A landscape with many peaks, sampled at points; each row gives a point and its height.
From any point a climber steps to the highest of the 3 points nearest to it. It stops when none of these is higher. Distance is the straight distance between rows; heights are no part of it.
lalak h=142: 16,22,7,-14,-13,-8,14,18,-1,13,-20,-12,6,19,-16,-19,30
zedu h=100: -26,-29,4,15,15,-8,11,-25,9,-1,8,1,4,-24,1,16,4
fipu h=107: 6,23,1,-14,-3,-5,29,14,8,12,-18,-17,13,26,-23,-21,36
dasav h=205: -15,-14,-6,6,13,3,-9,-10,1,-11,19,3,-3,-12,3,11,-27
nar h=432: -23,-12,-5,5,22,-8,11,-20,11,-5,4,-6,3,-9,-13,6,1
Duku h=436: 1,18,-21,-20,20,19,3,6,1,-19,13,-12,2,18,-5,-9,-21
Bafeg h=250: 23,22,-3,-14,-17,0,-10,20,-10,3,-13,-5,0,15,0,-9,8
rigab h=493: -23,-8,-15,-8,26,-4,12,-18,7,-15,5,-11,10,-6,-21,-4,-4
vikof h=725: -4,10,-21,-21,12,4,16,4,2,-10,4,-20,13,23,-18,-13,0
Bizut h=159: -4,-2,13,16,-7,-12,12,-6,4,14,-12,-2,0,-6,-7,-2,16
Liru h=364: -16,-1,-19,-16,27,1,15,-11,8,-20,7,-18,14,6,-23,-7,-6
tal h=237: 7,10,3,2,-13,-3,0,8,-2,8,-10,-1,2,8,-4,-1,4
gim h=134: 12,21,-8,-16,-3,1,10,15,-2,-2,-9,-17,10,23,-12,-14,9
guri h=275: 5,14,-15,-12,27,21,-16,5,8,-24,25,9,-9,11,13,-8,-37
vepad h=204: -18,-26,12,24,2,-4,9,-19,3,8,5,6,1,-23,7,15,1
Fubub h=2: -32,-30,-2,-2,28,-6,5,-34,11,-16,16,3,6,-25,-5,13,-2
kuber h=165: 6,13,9,1,-15,-8,6,9,-2,11,-17,-7,2,8,-10,-9,20
Piz h=209: 39,29,-5,-35,-19,-3,-19,30,-14,0,-17,-5,-4,23,7,-10,16
Norin h=191: 6,-11,15,19,-26,-2,-17,2,-14,17,-6,18,-7,-13,19,10,4
giso h=27: -26,-37,11,18,17,-7,17,-29,12,2,4,6,3,-28,9,21,13
budu h=302: -9,-17,4,17,-4,2,-5,-5,-3,6,10,8,-1,-13,8,13,-9
Dib h=799: -18,-6,-9,0,16,0,5,-10,6,-14,9,-9,4,-3,-14,-1,-11
Desip h=517: -6,2,-15,-10,20,9,0,-1,4,-18,15,-7,1,4,-9,-2,-22
Dob h=200: -18,-25,0,13,12,-2,2,-18,3,-6,14,2,3,-19,0,14,-11
motok h=419: -23,-6,-22,-16,32,1,6,-18,10,-22,14,-11,10,-3,-21,-6,-10
rerut h=184: 18,23,0,-16,-15,-4,3,22,-6,7,-17,-11,6,22,-8,-16,20
rav h=323: -22,-38,8,18,4,1,2,-21,4,-2,17,7,-2,-27,13,19,-6
movo h=226: -12,-8,5,16,8,-10,21,-15,10,9,-9,-2,3,-10,-10,5,15
mumi h=448: -13,-35,9,23,-4,4,-6,-9,-1,3,15,12,-1,-24,21,20,-12
Sem h=102: 11,2,26,14,-26,-9,0,-2,-4,28,-22,11,-8,-10,3,-4,24
Gonil h=255: 11,1,5,12,-16,3,-20,7,-10,7,1,15,-8,-4,19,8,-9
Zupi h=321: -11,-24,2,13,3,5,-12,-8,-1,-5,22,14,-4,-17,17,15,-21
labeg h=380: 3,5,-4,3,-6,4,-9,8,-4,-1,4,4,-2,6,4,4,-16
fon h=317: 16,20,-9,-11,-13,5,-6,19,-5,-2,-5,-4,-2,22,0,-5,-7
pef h=215: 1,-14,12,19,-18,0,-10,-2,-8,10,3,14,-3,-11,17,12,-5
rir h=155: 1,13,-1,1,-6,-5,13,6,3,4,-12,-12,5,10,-17,-6,10
fipin h=135: -1,-14,21,24,-18,-8,5,-8,-4,21,-13,11,-3,-17,10,4,18
vuv h=547: 1,10,-10,-6,5,4,4,6,1,-6,3,-10,4,13,-9,-3,-9
Guno h=162: 23,17,4,-4,-22,-1,-22,14,-11,7,-12,9,-10,5,9,3,0
kubiv h=203: 30,29,-2,-28,-18,-3,-2,26,-12,4,-16,-13,6,27,-3,-19,23
gudo h=531: -3,-11,-3,8,13,15,-19,2,3,-10,25,17,-11,-6,21,9,-32
mer h=158: -2,0,17,19,-10,-11,20,-6,10,22,-22,1,-5,-7,-6,-3,27
gafi h=386: 17,23,-18,-16,7,15,-12,18,-2,-11,8,-4,-5,23,9,-7,-20
Lur h=67: 28,8,25,-3,-33,-6,-23,5,-18,21,-28,19,-9,-8,8,-1,20
putip h=83: 29,20,12,-13,-30,-6,-19,14,-14,13,-26,7,-4,5,1,-8,21
Perev h=335: 2,-10,1,12,-7,8,-23,7,-5,-2,13,18,-11,-5,24,15,-25
zenuz h=378: -2,2,-6,2,19,16,-19,4,4,-16,29,13,-9,-1,21,3,-38
bodu h=258: 28,28,-11,-24,-11,2,-7,25,-8,-3,-10,-10,1,26,4,-10,5
Piba h=572: -14,4,-25,-24,37,12,2,-8,5,-32,24,-8,6,4,-13,-14,-23
zap h=143: -1,-10,25,24,-9,-16,31,-13,14,27,-24,8,-15,-13,0,-5,37

For each start below, name every point that the climber comes to, in order.
Lur -> Guno > Gonil > Perev > gudo
Norin -> Gonil > Perev > gudo
zap -> Bizut > movo > nar > Dib
kuber -> tal > labeg > vuv > vikof
Fubub -> nar > Dib

Where does a climber stop that starts at each point below?
zedu -> mumi
Duku -> vikof
Dob -> mumi
giso -> mumi
rir -> vikof
